A landscape with many valleys, sampled at points; each row gives a point and its height.
From any point a ball rolls to the lowest of the 5 points nearest to it. It stops when none of these is lower. Distance is the straight distance between rows; heights are no part of it.
J258: [ -7  22   5  14   0  -1   1  -2  -3 -10  17]  h=6.23
J370: [-33   6  -5   5  -8 -16   4  15   5  18   5]  h=6.39
J301: [ -7   3 -10  12  41  -2  -9   4  -6 -36  31]  h=6.18
J735: [ 15 -12  -8   4  17 -12  16  39  -2 -26  15]  h=0.82
J67: [-20  10  -8   7  11  20 -25 -46  -4 -29  16]  h=4.15
J342: [  7 -25 -28 -34 -31 -17  -4  21  -1  47 -44]  h=3.99
J876: [ 43 -28  -4 -13   4  -9  27  41  -8 -24  -6]  h=2.43
J624: [-25  18   5  17  -1  12 -24 -33  -3  -6  14]  h=3.39
J806: [ -8  -7 -27   1   8 -15  12  34  -6 -21  16]  h=5.37
J810: [-15   9   9   9 -13  32 -24 -65   1  -9  -5]  h=4.17
J935: [ 12 -22 -32 -15 -14 -21  15  38  -5  -5  -5]  h=4.11
J46: [ 34 -26 -15 -35 -40 -10   0  28 -14  16 -26]  h=3.14
J479: [ 33   0  14  10  15   0  24  32  -5 -22  12]  h=4.45
J347: [ -8  35  31  13  -7   9  -8 -18   2   6  14]  h=2.47
J589: [  0  11   7   2  -9 -14  13  25   1   9   7]  h=6.07
J554: [-22   1 -21   6  16 -15  -4  20  -3 -14  22]  h=7.43
J763: [ 17  25  18  12  15  24 -12 -35  -6 -14  20]  h=3.93
J743: [  9 -15  -6  11  81  10 -13  -7 -15 -39  26]  h=6.88
J217: [-35 -11 -11   2 -12  32 -25 -71   0 -28  -9]  h=4.18
J92: [-23  22  22  10  -7  -3 -11 -12   7  16  10]  h=1.99
J305: [ 26 -32 -27 -40 -36 -16 -18  22 -27  30 -34]  h=3.24
J905: [ 29 -12   2 -24 -37 -16  18  37  -4  15 -22]  h=2.82
J910: [ 20  -6  13 -22 -40 -12  19  31   7  37 -29]  h=3.22
J119: [ 23   8  13  17  42   5   6  12 -10 -24  21]  h=6.26
J745: [ -5  19  22  -1 -22  -7  13  19  10  29  -3]  h=2.98
J869: [-18   9 -16  16  26   2 -18  -9  -6 -28  26]  h=5.24
J639: [ 12   1 -11   3  43  31 -17 -48  -4 -42  16]  h=4.76
J961: [ -1  11  31  -1 -23 -10  12  16  30  58 -26]  h=3.61
J427: [ 27  -2   0   7  20  47  11 -82   8 -34  -3]  h=4.24
J2: [-12 -16   1  -3 -14 -13   5  24  40  71 -49]  h=3.90
J126: [-19  28  36  12  -8   1  -1  -3  13  36   2]  h=1.55
J491: [ -9  22  10  10  10  13 -19 -34  -5 -14  15]  h=3.44
J555: [-40  11  25  16  -3  -3 -14  -8  25  48 -12]  h=0.71
J206: [-31  -8  -7  -5 -16 -17   4  25  22  46 -18]  h=5.11
J738: [-38   0  -9   8  -8  15 -33 -53  -7 -18   4]  h=3.97
J579: [  3 -26 -37 -31 -32 -22   5  28  -6  19 -26]  h=2.30
J369: [ 18   1  -4   4  17  34  -6 -69  -2 -39   4]  h=4.23
J778: [-42  12  15  15  -6   5 -32 -30   3  10  -4]  h=2.91
J561: [ 20  -8   3  14  65   6   0  12 -10 -34  19]  h=5.82
J606: [ -5  -9  -7 -23 -27 -19  19  25   4  34 -22]  h=2.53
J741: [ 29  -2  11  13  58  27  -4 -32 -13 -31  23]  h=5.70
J947: [-29  -3 -24  12  33  -3 -22 -20  -6 -37  21]  h=1.45
J760: [ 21 -23 -22 -24 -28 -17  16  38  -3   9 -15]  h=3.49
J129: [ 20  20  42  -1 -28  -1  20  21   7  32 -10]  h=3.89
J351: [ -3   2  20  -6 -24 -11  13  20  22  52 -24]  h=3.52
J877: [-31   7  -2   8  -2  -6  -7   7   0   6  11]  h=6.80
J320: [-12   4  -8   1   0  35 -14 -70   3 -31  -4]  h=4.20
J254: [  1  -7   4 -20 -29 -12  12  23  13  44 -31]  h=3.60
J848: [ 27 -20   1   3  39  -8  26  38  -9 -33  10]  h=3.66
J396: [  0   6  -5  15  38  17 -11 -29 -10 -31  22]  h=5.84
J541: [29 18 26 14  2 -2 23 20 -4 -2 13]  h=4.84
J402: [-36  10 -15   9   5  -7 -16   2  -5 -10  20]  h=7.87
J622: [  9   4  -2   4  -4  33  -2 -77  -1 -32  -1]  h=4.21
J225: [ 31   6  22  -6 -18 -11  27  30   0   7   1]  h=3.47
J701: [-15 -16 -20 -22 -27 -19  10  31   9  33 -23]  h=5.25
J381: [-12  12  -9  12  20  -7  -3  12  -5 -21  25]  h=8.28
J289: [ 49 -17   5 -11 -18 -11  28  34 -10  -8  -7]  h=1.31
J24: [ 37 -33 -24 -28 -28 -16   5  25 -17  -5 -17]  h=3.25
J611: [-41  13  11  13  -6 -10 -10   2  14  29  -1]  h=2.21

Call two points neighbours if one is among the 5 nearest of the other. Go from one point of each pair to the other, from neighbour to neighbour, staying as low as possible. Name the highest point that can't be avoided.
J555 and J735: J351
J947 and J579: J67
J735 and J289: J876

Where does a ball stop that starts at each point below?
J778: J555
J541: J289
J741: J555
J217: J555
J877: J555
J402: J947
J561: J735
J119: J735
